Each row is a point on a tangle of strands that fork and nearly touch. The rows are in no order.
Points whose rows are less than 55.3 apart are linked; no others are. Some points are linked to none.
q_501: [  9  -8  -2  16   8   6 -11  -7  10 -13   3   4  -5   4  14  14 -17 -10
  13  -6  -5   1  -1   1 -13   9  27   5  -1 -14   2  -2  17   7   1   2
   9]
q_453: [  3  10  -7   7  -1 -34  11 -12   0   3  12   6  -1  -7 -13   9  -3  -1
   9   2  17  15  -9  18 -11  16   3  -2  10   6  12   8  -2  -3  -5  -5
  -7]
q_993: [-11   7 -10  13  18 -12   2  -4   0   4  -6  -4  -2 -13  -9   1  17  -9
  -2  -7  -1  -8 -16   6 -10  12   2 -13  12  -3  -7   6  12 -11 -13 -11
  23]
q_446: [ -2  12  -8 -10  -1 -10   4  -2  -9   6   8  -5  -1   0 -10  -4   6   9
  -1   6   9  -3  14  11  -8   2 -10   7  -2   1  11  -1 -13 -12   9 -18
  -1]
q_926: [  4  -6  13  -7   3   3   4  20  12   2 -19   8   6 -12  -2 -21   9 -14
  -1 -13  -6  -9  -1  -4  11  23 -18   7  -1  -3 -12   9  -1   6 -15  -1
  -8]
q_247: [-11   2 -11   2  22 -20   4  -7   5 -11   6 -15  19 -16  -6 -13   9  -2
  -3  15 -17   4 -16  -4 -20  23 -17  10 -13   4 -11   3  -1  12 -16 -16
  -2]
q_912: [-12  14 -10  16  11  -3  -7   1 -12 -18   4 -16  19   0  18   1   6  -7
  -2   7  21  14  -9 -13 -17  14  -1   0   1  -4 -22  -3 -16  23 -14   0
  -4]
q_116: [ -6  -4  13   7  -6   2 -20  -6   0 -13   9  -1  16  -6   4   0   5  -8
 -12  11  -1 -10 -19 -15  11  10  16  -6   4  -8  14  -1  14   2 -23 -13
  10]
q_764: [  5  25  -6  -4  -3  30 -25 -22  -6 -13   8  -3   8  14   0   2  -1  -9
  -9  19   7   7  24  -6 -23   5  -1 -14  20   0   2  -4 -26 -22  -8 -13
 -12]
q_623: [  7  -6 -12   1  -1  13   5  -7  -3  -3  -8 -16  -2  -1  -4   2  13  13
  -3   9 -29  -2  14 -10 -23 -14   1   6 -27   1  -9 -16   4  -8  15   8
  -3]
q_429: [ 15   3 -13 -11  -5   9  14   4   0   4  -5 -14  -9   4   3   7   5   6
  12  -1   0  16  17   7 -17  -4   2   7  -6   8   2 -11  -4 -16  22   3
 -14]
q_934: [-12   3   5   0 -15  -3 -12 -11  -5   4  -5  -1  -7 -14  -1  -4  -1  17
   1   3  13  18  21   4  -3 -22 -32  -4  -1   7 -34   5 -20  17   9  -3
  -1]
q_2: [-10 -12  -4   5  -1  -5   9  10   7   6  -3   6 -16  -4  16  10 -16  -2
  30 -32  11  -6  -2   8  17   8  19   7   6   7  16  -1  10  -4  12  15
  20]
q_851: [  6  -7   8 -11 -10   9 -23  -9  14   7   6  25  -8   9  -5   2 -23  -1
  -4   1  -1   1   6  11  21  -1   5   7  15  -4  22   5  -1   4  -7   2
  -6]
q_15: [  5  -3   0  -2 -11   5   5  18 -12  14  -1   5 -13  -2   9  13   6   9
   3   3   2  11  18   0   2 -33  -5 -14  -4  19 -22   1  -9 -15  17  12
 -10]
q_235: [ -2  -9  -3  -1  17  11   3  12  -7   1 -18   6  -5  -6  15   5 -14   8
   4 -11  -7  -3  14  -5 -13   9   5  -1  -6 -11 -13 -10   2  -4   2   6
  18]
q_578: [  2  -5  14  13  -7   3 -12 -11   6 -16 -11 -21  11  -4 -19  -4  23   0
  -8   5 -27  -9 -12  -1  -6   9  -3  -1  -7  -5  12   3  10   8 -24  -4
  14]
q_345: [ -2 -20   9   7 -15 -13  18   3 -10  14  -3   5 -18   8  -8   2  -6  12
   0  -7 -10 -12 -16  12   6 -17 -14   1 -16  -9   0  12  -4   4  11  21
   4]
q_6: [ 21  -9  10   4  -7  -4  -3  12  11   5 -21  10 -11   4 -10   7  -3   3
   2 -22  -4  11  10  27  -1 -10   1   1   3  -1   5  10   6   1 -10  12
  12]
q_355: [-14   6   3   5  21   3  -6   4   1 -16  -4  -3  24  -8  27 -11   6 -16
  -2   6   7  15  -2 -23   0  29  -4  10  -1  -1 -27  -1 -15  24 -25   1
 -10]
q_61: [ 10   0 -11  11  17  21   6  -3 -10  -4  10   5  -3  12  17   4  -9   5
   7 -10   4  -1  20  -8 -29   8  16 -11  11   0   6  -9  -4 -30  18   7
   3]
q_549: [  0 -13  -4  19   5   2   3   3   1   3  10  22   6   7  22   2  -9  -5
   4  11   0  -1  -2 -26  -9  17  16   1   5 -17 -12   1   5   1  13  11
 -11]
q_251: [  7  -8  -2  24   0 -32   7  14  -6  -7  -2  13  -3  -5   1   6   4   2
   0   5  10  11 -13   0 -16   3  10 -11  -7 -11 -16  10  15   5  -1   5
  13]
q_113: [  8  -2   3  10   3 -10  -9  -4   8  -1  -1   6   1  -4 -22 -19  12   5
 -11  16 -21   5  11  -7 -20   6 -17  -8 -18 -15 -21  12  -8  11  -6 -17
   4]
q_648: [  4   8   0 -10  -3  -6   8  21 -11  -1   6 -36  12  -3  -7  -7  26 -17
 -11   3   8   2 -10  -6   6   2  15 -15   5   1   8   0  31 -11   0  -8
  18]
q_339: [  4 -11  12  12 -11  -1   6  -2  -7  11   8  26 -11   4 -17  -9  -9   3
  -7  10   1  -4   8   1  -9 -17 -20 -18   6  -2 -26   9  -7 -22  12 -10
 -11]
q_55: [ -5  14   0  13   4   9 -18 -16  -5 -18  13  -9  14  10  22   8  -1  -6
  -5  22  15  10   2 -13 -17   4   1   3  -3 -11 -10 -12 -31  17  -3  -5
 -10]
q_575: [  8   4  -1   1 -10 -14 -12   1  18  -9   6 -12   3  11 -12  18   3  -3
  -8  -3  -5   2 -23  29  13 -20   7  -2  14  -4   7   9  13  14 -18   1
   7]
q_450: [ -4   2  -2  -8   6   4   3   9  -5  -7   3 -35   8 -12   0   2  12  -7
   0  -8   1  -3 -15 -13   8   2  25 -13   5   0  -5 -20  23  -9   3   1
  19]
q_353: [  8  -2  12  -2   1   9 -14 -19   3  -3  -1  19 -10   5  -6   5 -27   3
  -5   0   0 -10   9   4   3  -8   5  -6   9 -10   7   1  -9 -16  -8 -10
   7]
q_191: [ -7  17 -12  10   9  -8   4  -7   2  11  18   9  14   3  10   5   8 -15
   6   2  21  16  -4 -10  -7  29   0  -2  24   1   3   6 -13  -4  -4  -3
 -22]
q_687: [  1 -10 -17   2 -10 -19 -16  -1  29  -6  19  19  -2  14   0  12 -12  -2
  -7   4   9  13  -8  24  18  -8  10   4  11   6  10  17   8  20  -6   4
 -14]
q_898: [ 13   5  -4   1   2  11  12  -4  -8   3  -3 -14  -7   5   0   4   1  15
   7   9 -13   0  28  -7 -27 -24  -9   1 -18  20   2 -13   3 -25  18   1
  -6]
q_517: [  7 -10  -4  18  -9 -21   3  10  -2   1  -5  -3  -5   1  -8   9   2   4
   2  -9  -2   2 -17  12   0 -11  15 -10  -1  -7   0   6  13   1   7   6
  20]
q_420: [-21  -4 -24 -12   6  14  13  -7  -1  19   7 -15   6 -10   0   0  15   5
  10   0 -24 -13  -7 -14   5 -16  -9  -2  -9  12 -14 -11  18  -2  21   8
   5]
q_140: [  4  14  -6   5   6   9  -6  -1 -26   0  10   1  -4   4  -7 -22   0  -3
 -13  17  10   0  32 -23 -27   4 -15  -9   0   8 -11  -5 -25 -22   2 -15
 -10]
q_14: [ 14  -5   4   9  -9  -7 -15   3  25   7   3   4   4   2 -13  15   5 -16
 -15 -23 -10  -4 -24  24  15  -6  -8  -7  14   3  14  13  19  11 -19   7
   5]
q_520: [ -2   0   2  -3   6 -12   6   2   2 -13   5 -21  18   2  -5  -3  11 -13
  -5  -3   8 -15 -24  13  11  14  -7  22 -10  11  32  -2  11  12 -14   1
  -2]
q_515: [  4  -3 -11   9  16 -15  11   5   1  -6 -21  -5   2  -6 -15 -13   9   2
   2  -4 -10   8   5   6 -26  14  -5  12 -20  -4  -3   4   8   7  -1  -5
  13]
q_609: [ 10  12 -19  -5   4  -3   3  -1   7   8  -3  -9  -7   7   7  16  -4   2
   9  -4  21  21  10  13  -3  -2  13 -12  27  -3  -6  -1 -11 -11   8   6
   1]
q_594: [  7  -2   6  13  -5 -17   2   4 -13   0  14  19 -13   7  11   4 -10   5
   2  10  20   7   0  -3  -3 -10  18  -8   3   6   4   1   2  -2  11  -2
  -4]
q_240: [  2 -15   3  12 -10 -11  14  -2  -1  12  11  25 -10  10  -6   8 -17   8
   8  -9  -1 -15  -9   8   4  -7  -3  11 -12   2  16   3   1  -1  18  15
  -2]
q_827: [ -1  -2  13   3   3  -1 -22  -3  -7  -4   7  16   5  -6  12  -3  -4  -5
 -11   7  19  -7   0  -6  14  11  14 -12  16  -4  -1   5  12  -3 -16 -12
  15]
q_411: [ -2   3  12  -9   7   1  -6  -5  -4 -24  -1 -14  12   4   3  -9   0   7
  -1   4   4  -6 -13  -7  10   8   4  18 -19   2  25  -8   4  17 -14  -5
   3]
q_971: [  3   6  -7  -3 -21  -1   1  -7   0   3   4 -20   9   4   5  -1  19  -1
   0  14  -2  10   4  -9  -9 -10  -1   4  -7   1 -14  -7  -2  12   2  -1
 -10]
q_257: [  4   4   2 -14 -14  14  -2   2   9   4   0  -1   6   2  13   2  -6   0
  -5  11   4   0   1  -4  12  -5 -11  20  -4   4   9  -5 -13  12  -2   7
 -31]
q_548: [ -1  -1  -3  18   7   3   0  -5  -6  -7  30  31  -9  15  18  12 -14   1
  13   9  13   1   2 -11  -6  -1  17  -6  10  -4   1  -5   7  -3  17  11
 -10]
q_403: [-18   3  -4  -5  22  -1  -6   0  -8  -8  -7 -10   9 -19  -2  -8   8  -5
  -3  -3  -3 -12 -18  -9   4  19   2   4   5  -1  -7  -4   9   5 -16 -16
  16]
q_893: [-14   8 -17   1   1  -2   9  -3   7  12  12  -5  10  -9   3 -13  11  -4
   5   4  -5   5  16 -15  -8  11 -20   1  -3  -3 -30   3 -15  11  12  -1
 -26]
q_96: [ -7  11  -2 -21  -6  11   1   3   8  20  -5   0  -4   1  -3  10  -2  -4
   4 -20  -2 -10 -11  19  27 -15  -7  -4  18   6   9  -3  -2 -12   2   7
   2]
q_649: [ 12  -6  -5   6 -12  -4  -3 -15  16   0   4  11  -7   8  -2  21 -11  -1
  12  11  -2  10 -10   5  -9  -9   8   7   2 -11   9   2   5   6  10  13
 -13]
q_790: [-15  -4 -14 -14   9   8   0  13  -3  -7 -18 -24   2  -6 -16 -18  11 -14
   8 -24 -29 -21 -10 -11  15   6   4  -2 -14   2  -5 -12  11   4   0 -13
  21]
q_996: [ 17  -9   3   3  -1 -17  12  12  -8  16  -6   1 -19  11 -12   4   2   3
  -1  -2  11   5  18  12 -15 -12  17 -20   2  -2   7   1   5 -28  14 -11
  17]
q_25: [ 15  -7  23 -16  -3   9 -10   3  -7  -7  -1   6  -5  21  -6  -2 -16  16
  -1   2  -4 -12   7  -2  21  -7   1  13 -21  -1  38  -9   1  13  -3   7
  -2]
q_172: [ 15 -12  10   4 -12  -4  -9   5  -4  -3   5   0   7   3  -5  -2   2  -2
 -12  12 -13 -17  -7 -13  10  -5  14   1  -1  -8  12   2  14   7 -12  -3
   4]
q_196: [ -1   7   1   3   6   0  -2  -9   6  -4   0   4   5  -1  10   2 -21  -8
   2   1  10  15  13  -5 -21  18 -10   7  11 -12  -5   1 -21   1 -10  -4
  -7]
q_860: [  6 -12  11   1  -2  -4  -1  -1 -10  -1   9  18 -10  19  -9  -6 -19   5
   3   4   3 -17   2   6   6 -14  -4  17 -20   1  30   0   0   2   2   5
   1]
q_720: [ -9 -16   5   6   5  -7  12  17   3   2 -10  22  -4  -6  -1  -8  -6  11
   2   1 -11 -11 -17 -11   5   5 -10   5 -13  -9 -19   7   3  17  12   4
  -3]
q_747: [-18   8  -5 -16  -4 -12  18   6  -9   7  14  -6  -3  -3  -5  11   8   8
   4  -3   8  -9 -18   3  22  -3   1   2  -4  15  16 -15   3  -4  17  10
   1]
q_242: [-12  -5  -1 -10   6   9   5   6 -16  -3   2 -38  -3  -7  -8  -2  18   0
  -5  -7  -7  -4   4 -10   5  -4  14 -20 -14   1  -7 -19   7 -13  16  -8
  36]
q_709: [ -7  -3  11  12   5   3  -7 -10 -15   1  11  27 -10  -3  -6   0 -15   4
 -13   7  11  -4  14   0 -11  -8  -8 -14  12 -10  -9   5 -15 -17   4 -14
   4]
q_964: [  0  19  -7   1  16  25   7   5 -12   3  19  -9  -2  17  16   6   6  -4
  -5   5   7  -7  16 -19 -17   6  15 -17  14   7   9 -13   0 -36   9   1
   8]
q_282: [ 10  -2  -2  -5 -14 -13   3  10 -11  20   6  19 -14  12  -3   6  -9  10
   0   1   4   4  16   6   9 -31  -2 -12   7  13   0   3 -10 -20  18   3
  -9]
q_478: [  6   3  -2   3  13   8  -8  -9  -3  -9  -6  -4   0  -3  -5  -1   0   2
 -11   9 -23 -10   7 -19 -17  14   6  -2  -4 -13   1  -5   2 -10   0  -7
  10]
q_785: [ 11  -9  10  -8  -9   0 -12   9  10  18  -9  12 -21  17 -10  10 -13   1
   1 -22  -1  -8  -1  27  20 -16  -7  -8   0  -9  13  22  -1   2  -5  16
  10]
q_28: [-20  -6 -27 -21  11  12  12  14  -5   2  -1 -19   1 -14  -2 -11  15  -8
   7 -18 -26 -24  -4 -18  15  -3  -6  -5  -9  13 -12 -18  13  -9  20  -9
  16]
q_219: [ -7   7  10  -5  11  -7   4  -8 -18   1 -10  -1  -5  -5  -9  -6  -3   8
 -12   2   4 -13   9   1  -1  -3   5  -2  -4   1   9  -3  -6 -18  -2 -18
   8]
q_327: [-10  -5  -3 -10  15  -3   3  15 -23  -4 -12   6   0   4  10 -12   4   9
  -3  12  -6   1   6 -23   0   1   4   1 -18   0 -18  -4  -7  20   1  -7
  -3]
q_997: [-12   6 -14   6   8 -10   1 -18  10  -6  16  -4  25 -13   8  -3  14 -11
  -1  16  -5   8 -23 -11 -10  20  -6   7   1  -5 -17   6  -4  11  -7 -11
 -11]
q_946: [-27   7 -11  -5  11 -12  21  -9 -10  -3   7  -3   8  -9   6   5  -3   4
   9  -5  15 -15 -27  -5  18   3  15   7   8  11  17 -13   7   0   8  -3
  11]
q_954: [  1   4  -3  -7 -20  -8   7 -11   1   1  11 -16   2   4  -6   1   8   7
  -6  17 -10   2 -12   8  -4 -20  -6   7 -15  -3  10  -7   3  13  13   6
  -7]
q_761: [ 10  12  -5 -13   8 -10   4   7   5  -3   7 -32   9   9 -16  -3  12 -12
   2  -2   4 -10 -13  14   6   8   8   9   4  12  29  -8  18  -8  -3  -8
  -2]
q_521: [-14 -11  20   5   7  -8   6  -3  12  -4 -16  19   2 -27   6   4 -12  -9
   1 -18   8  10  -9  17   5   4 -18   9  13  -9 -12  12  -4  10 -15  12
  10]
q_795: [ 13   9   8 -15  -8  22  -2  -4  12   5  -8  -6  14   6  -1  -7  -7  -2
   3  10   3  -5   2   1  13  11  -4  21   1   1  31   0  -8   4 -19   2
 -20]
q_784: [  8  -4  10   1   2  -5 -10   2  22   6  -1  13   5   1  -1   4   2  -9
  -6 -19   1   9 -13  27  16   5 -16  10  22  10   8  15   6   5 -28   7
  -7]
q_475: [  0  -7  11   7   1  15  -9 -10  -2 -24 -28 -26  -3  -8 -22  -8  13  -1
  -3 -16 -17   1  -7   5  -4   8  14  -3 -12  -4   7  -2   9   6 -21  -5
  28]
q_669: [-16   7   2   4  14  -6   6   2   9 -11 -10   7   0 -20  17   3  -6  -8
   8 -16  21  14  -2   2   3  20  -9   5  25  -2 -10   3   3   2 -11  12
  10]
q_260: [ 10   8   3   5   4  14 -15 -19  21 -11  -2  -3  16  -5   5   5 -15 -16
   2   2  -7  22   1  16   2  15   3  18   6  -6  16   6  -2   8 -21   5
 -10]
q_903: [-16   3  16  -8   7  18  -7   1   9  -4  -7   6  18 -18  19  -9   1  -4
   0   0   3   5  -1 -13  12  21  -9  -1   3  -9 -17   3 -20  14 -22   1
 -12]
q_772: [ 13  -7   0   0 -13 -17   2   2  -5   5   5  24  -4  10  -8  -6  -9  -1
  -3  12  12  -1   4  -1 -11   0  -5   4   0  -6   5  10 -10   2   6  -3
 -16]
q_100: [ 11   4 -11  15  -3  -6  -8 -16   8  -8  16   0   8   5   0  15  -2  -3
   3   9 -10   1 -15   1 -15  -4  23   2  -1 -15   3  -7  20   9   1   0
  -3]
q_123: [-18   6  -8 -12  -4  -3  16  -7   3  12  -3   6   2 -13   8   0 -10   6
   9  -1  15   8  -1   9   8   7 -11  11   3  -1  -4   0 -13   3   8  11
 -11]
q_377: [  0  -8   8  -3   0  10  16   5   0   7   0  19   7   3   6  -5 -13  -2
   4  10   0 -11   0 -16  13   7 -10  19   0   4   6  -4  -6   2  14   8
 -25]
q_822: [  1  -2   0   5  10 -14   2  -7   8 -10  -8 -13   4 -10 -16  -9  18   2
 -11   5 -11  -1  -9   9 -14  13 -13   7 -14  -4   2   5   4  13 -19  -3
   7]
q_371: [  6   4   3  -2  -3   3  -6 -10  23   0  -4  -6  17   5  -8  -1  -6 -19
   4  -4  -2   2  -9  15   4   8 -10  29  -7   1  18   5   4  11 -18  11
 -17]
q_776: [-15   4  -5 -12  13  -1   3  -5 -14   3  -5 -15  -8  -9 -10  -7  13  10
  -2   3  -8  -9  11   1  -6  -5  -1 -12 -11   7 -14  -3  10 -17  13 -16
  17]
q_824: [ -1  15  -8  -3   0 -18   8  14  -2  -1   0 -29   7  -3 -13  -9  29  -4
  -6  12  11   0  -5   0   1  13   4   3   6   9  10   0   7  -3  -2  -8
   4]
q_873: [  5 -27  21  -6  -3  16  13  20 -14  -7  -2  -1  -5   8   7   8  -2  14
  -6  -4  -8  -2   5  -3  23 -31  14  -3 -27   2   6 -11  13  -5   6  12
   9]
q_778: [  7   2   6   5  14  13   0  16 -21  -3   7  -2  -1  15  16   1   3   1
 -13   8   3  -8  20 -31  -3  -3   9 -10   6   6   1 -10   0 -14  10  -7
  -2]
q_830: [  7   0  10 -14  -6  -4 -14  -5  23   8   2  20 -12   4  -3   3 -16  -6
  -3 -26   8  -1  -6  29  19  -2  -7   4  16  -1  18  24  -2   3 -15   6
  -1]
q_94: [ -7  -1 -16  -1   4  18   4  -9   2   4  -5 -10   1  -9  -3 -11   3  10
   2   4 -37 -21   3 -21  -2 -12 -19  11 -14   8 -10 -17   6  -1  14   6
  -7]
q_372: [ -2   9  -4  -1 -22  24 -11 -21   3   1  10 -15  15  -3   1   0  12  -2
  -4  32  -7   9   3 -17   0 -13 -13  10  -7   3 -14  -7  -9   2  -5  -6
 -25]
q_542: [  7  -8   2  14  -5  -6  13   0 -15  14  10  30 -12   9 -13  15  -1  10
   2  11  -5  -7   3  -3  -2 -23   2 -11  -5   8 -12  -1   3 -30  16   0
  -6]
q_539: [-13   2 -10   3  11   0  13   6   2   2 -17  -7  -3 -14  -1   1   9 -15
  12 -30   2  -7 -13   6   9   3   5 -11  11   7   0   3  12 -16   1  -4
  22]
q_129: [  9  11   9  -1   4  17 -19  -4 -15   0   3   6   1   6  16   1   2   1
  -8  14  13   0  18 -22  -1   1   5 -13  22   1 -13   2 -11  -4   0  -8
  -3]
q_363: [  5   8   7  -4 -21  -2 -14  -2  -4   7  -4   9 -14   5   0   4   0   5
  -4   5  12  15  21  13  -2 -17  -6 -13   6   3 -27   2 -15   3  -1  -8
  -6]
q_167: [-17   3 -10  -9  -9  -2  15 -15   2   7   5 -13   1  -9   0   5   7   9
   6   2   1  -7 -12   6   8  -7 -13  11 -13  11   5  -9  -2   5  13   2
 -12]
q_982: [  6   8  16 -14  -6  16  -4   0  12   3 -21   5   9 -10   3 -15   3   0
  -7  -5  10   1   4  -2  12  11 -11   2   9  -2 -10  12  -9   4 -11  -3
 -11]
q_938: [ 10   8   7  -9   8   1   1  21   3  -9 -17 -13  -7   3  -7 -13   1   0
   1 -13   9  15  11  16   6  14  14  10  -4  13  31   1   4  -2 -17  -6
   2]
q_881: [-15  -8 -15   9  -4 -12  19   5   3   6  -8   6  -4 -12   4   1  -3  -8
  21 -47  -5 -14 -18   9  14  10   9  -3  -3  10  15   1   7 -12   6   9
  18]
q_834: [  9 -21   3   8 -19  -4   8   4  -5  11  -6   6 -13  -1   0  14   4   4
   3  -8 -24  -8 -12   9  12 -22  -1  -8 -12  -4 -11   0  11  -5   9  11
  10]
q_16: [  4 -15  13   1   4   2  10  12  -5   4 -11  22  -8   0  11  -5 -14  11
   6   3   0  -6   3 -12   8   3   3  21 -18   0   1   0   3   8   7  10
  -3]
q_611: [ -5 -17  -6  15  12  -9   4   6   4 -12  -2   5 -12 -11  13   2 -16   2
  23 -19   3  -1  -2  -3  -1  13  17   7  -8  -1  11   0  21   3   2   9
  14]
q_684: [ 15   0 -11 -22 -10   8  11   2   9  15  -2 -18  -5  11  -5  11   1   6
   4  -1  -9  10   5  19   6 -24   9  -4  -5  10  12  -9   3 -10  22   8
  -3]
q_385: [ -5  -7  12   6   0 -10  12  16  16   1 -13   5   7 -15 -11 -11  21 -11
  -4 -14 -11 -14 -24   9  11  13 -28   4   3   6 -11  13   9  14 -15  11
  -2]
q_104: [  9   4  -6  -7 -10 -22  -5 -15   7  11  24  23   1  14  -9   1  -8  -4
   0   9  12  17   4  10  -8   1 -11  -2  13  -3  -2   9 -18 -10   7 -20
 -27]
q_279: [ -4  18  -1  -7 -15  16 -15 -34  -7  -1  18 -20   4  -4  -7  -8   7  14
  -7  25   0   0  13  -5  -5 -23 -19   5  -7   3  -3 -12  -9  -8   4 -12
  -5]
q_416: [ -4   3   6  -5 -10  13  -4  -5   3  11  -9   6  -4 -11   0   8   3  -2
  -1 -13  -7 -26 -19   6  26 -12  -9  -6  20  -4  -4   3  -3   0  -8   1
  11]
q_680: [  0 -16   6  -4 -13  14  12  19 -22   5  -6 -10 -12  -3   8   8  11  16
  -7   7  -4   0  11   0  14 -37   2 -14 -14   6 -12 -10   6  -4   8  11
   7]
q_796: [ 10  15  -9  -3   3  10 -18 -16   1 -12   5   6  -3  14   2   2 -27  -5
  -8  11   9   9  27   1 -18   2  -1   4  15  -8   2  -4 -27  -6  -3  -5
 -11]
q_287: [ 11 -23  20  -3  -8   8  -3  11 -11  -9   2 -15   0  11  -2   4  -5  -2
  -7  -2  -8 -12 -11  -3  20 -21  23  -4 -14  -4  20  -9  20   7   1   7
  15]
q_870: [  5   1  -6   5  -1 -17  -2   3  -1   5 -10 -13  -8 -11 -16 -18  20   9
  -2   8 -16   5  17   3 -25  -1   0  -9 -20 -13 -20   7  10  10  -2 -10
  15]
q_7: [ -3  21   6   6   9  30 -18  -9 -22  -8   8  -4   4  13   1 -12  13   3
 -14  14  -3  -2  26 -24 -28  13  -8 -21   8   5  -1  -8 -22 -19  -7 -14
  -3]
q_674: [-17 -11  13   9  10 -21  11   2  14  -4 -10  12   2 -13  -3  -1  -4  -8
  -5 -18  -3  -4 -34  18   0  13 -30  13   0   5 -10  15  -2  19 -14   7
   4]
q_391: [  5   2  30 -14   1   6 -21  -9   4 -17   4  -1   3  14  -1   2  -7   6
  -5  -4   2  -5  -6   4  25   1   9  13 -11   1  41   0   2  15 -21  -1
   4]
q_759: [ -2   0 -14  10   6   2  15   0  -3  12   9  19  -1   5   8  -2  -4   2
   7  -3  -5   2  -3 -27 -19  11  -1  -3  -5  -5 -10  -1  -6  -8  27  12
 -20]
q_689: [ -2  17  -9  -8   6  17 -10  10  -9   4  -4  -9  -1  13  18   2  -2  -4
  -1  -6  17  10  15   1 -10   0  14 -18  22  -1 -12  -3 -13  -8   6  -7
   2]
q_467: [ -9  -9   2  -7 -10  -2  17  21   1  11  -4   1  10  -8   5 -11  13   0
   3   4 -12  -6 -17 -17  20   9 -13   3  -1  -2 -20   3   7  22   6  13
 -13]
q_444: [  7   0 -10 -20 -19  10  14  10  12  23   3 -10   0   6  -2  11   9  -2
  14 -18   0  -3 -11  17  15 -12  10  -5  13  12  13  -3  10 -12  14  12
  -9]
q_105: [  6   6 -11  -8 -10  -9  -5 -13  10  -3   0   4  -6   3  -1  17 -17   5
   3  -5   4  16  -2  21   1 -11  11   2  13   1  -3  -3  -4   1   8   3
  -3]
q_840: [-31   8 -12   7  24 -11   9  -8  -2  -8   1  -4  18 -12   5   3  -2 -10
  12 -10   7 -12 -22  -2  11  26   4   2   6   5   7 -13  17   2  -3  -9
  10]
q_886: [-11 -20   1  10  12 -26   9  17  -5   3  -8  12  -7 -13 -10  -6   3   4
   0  -1 -13   1 -15  -4  -9  -1  -2  -7 -11 -12 -26  11   6  16   2   1
  18]
q_326: [ 11  -9  12   1 -15  -2 -25   2  28  -3  11  22   1  22   5   1 -14  -5
  -5   5  -1  -3  -2  11  19  -9  10  14   5  -1  18  14  11  28   1  12
 -14]
q_880: [ -1 -10   1  -2   5  19  -6  -3   2 -15 -21 -25  -1  -4  -8  -8   7   1
  -5 -15 -24 -13  -9 -10   2   0  14  -1 -22   2   3 -12   7  -3   5  -1
  22]
q_730: [  5   7  12 -10  -1  16 -24  -5  -4 -15 -13  -7  -3   3   8   1 -14   9
  -3  10   3  15  15 -10   4  15  18   0   8  -1  16  -7 -13   0 -14   0
  -1]
q_81: [-13  11  -7   0  12   9   4  -3  -4  -4   4  -3   3  -5  10  -7  -6   2
  -5   5   4   8  17 -13 -26   8 -10  -1  -4  -8 -28   1 -22  14   4  -4
 -15]
q_482: [-24   4  -8  -2  -6 -14  14  -4  -5  -2  -8  -1 -10 -17   5   2  -8  19
   5   0  10  19   0   3 -10  -8 -26   3  -2   2 -21  -1 -21  11   9   9
  -5]
q_693: [  5  11  10  -1   5  27 -17 -17  16 -18 -11  -5  13   5  14  -2 -13   0
   8   7   4  21  19  -2   1  24  11  14  11 -15   6  -1 -14   4 -22   2
 -11]
q_80: [  9  11 -10  -4 -22 -12   3   2  -4  17   7   0 -13   7 -15  -2   1   9
   3  11  12  11  17  23   0 -32 -12 -13   0  11 -10  11 -13   1  11  -5
 -10]
q_147: [-12   1   0   0  12  -6   1  -5  -2  -4   9  16   2  -6  24   3  -9  -4
   4  -3  22   1  -2   1  11  21   2  -6  19  -5   1   7  -5   1  -7  -3
  11]
q_34: [ -7  14  -2  -5 -14   6  -2  -7 -19   8   9  -7  -2  -5  -5  -8   7   7
  -9  17  11   0  28 -10  -8 -13 -17  -5  -5  13  -8  -1 -13 -12   2 -17
  -9]
q_523: [ 22   0  14   2 -16 -12  -7   3  -1   4   5   8  -4   8 -21 -10  11  -1
  -6  16  -7   3   9  -2 -15   1  -3  -6 -10 -14  -2  14  -1   6  -8 -10
  -6]
q_605: [ 15  -5   7  -1 -14   2   5  22  17   5 -15   1  -4   1   5  11  10   3
   7 -12   1   9  -2  21  13 -16 -10  -2   5  -3  -9  15   8  14  -9  21
  -5]
q_479: [ 15  -3  -8   9   2 -15  -3   6  15  -4   1  -4  -5   6  -6   7  -8 -10
   9  -3  11  16   1  19  -5   6  26   1   6   6  25   5  19  -5   0  -3
   1]
q_666: [  9  -4   2  18  13   5   1  24 -15   6   2  23 -11  17   8 -12  -7  -3
   0  -6   8   2  30 -26 -23   6   7 -19   6   0 -15   6 -12 -17  13   0
  -5]

A fork is a point with three links. Follow the links from the first point to the second and name the forks in between, in order.
q_147, q_611 | q_282, q_167
q_391, q_881 | q_34, q_167
q_993, q_16 | q_167, q_34, q_720
q_104, q_96 | q_772, q_822
q_784, q_129 | q_830, q_851, q_282, q_167
q_420, q_759 | q_822, q_772
q_840, q_761 | q_167, q_34
q_196, q_345 | q_34
q_372, q_257 | q_34, q_720
q_669, q_776 | q_282, q_167, q_34

A fork is a point with three links, a tip a point with one. Leave the first point through the second and follow the links. Name the first fork or tip that comes.
q_411, q_520 | q_34
q_609, q_105 | q_167
q_881, q_2 | q_61
q_903, q_982 | q_282
q_822, q_578 | q_416
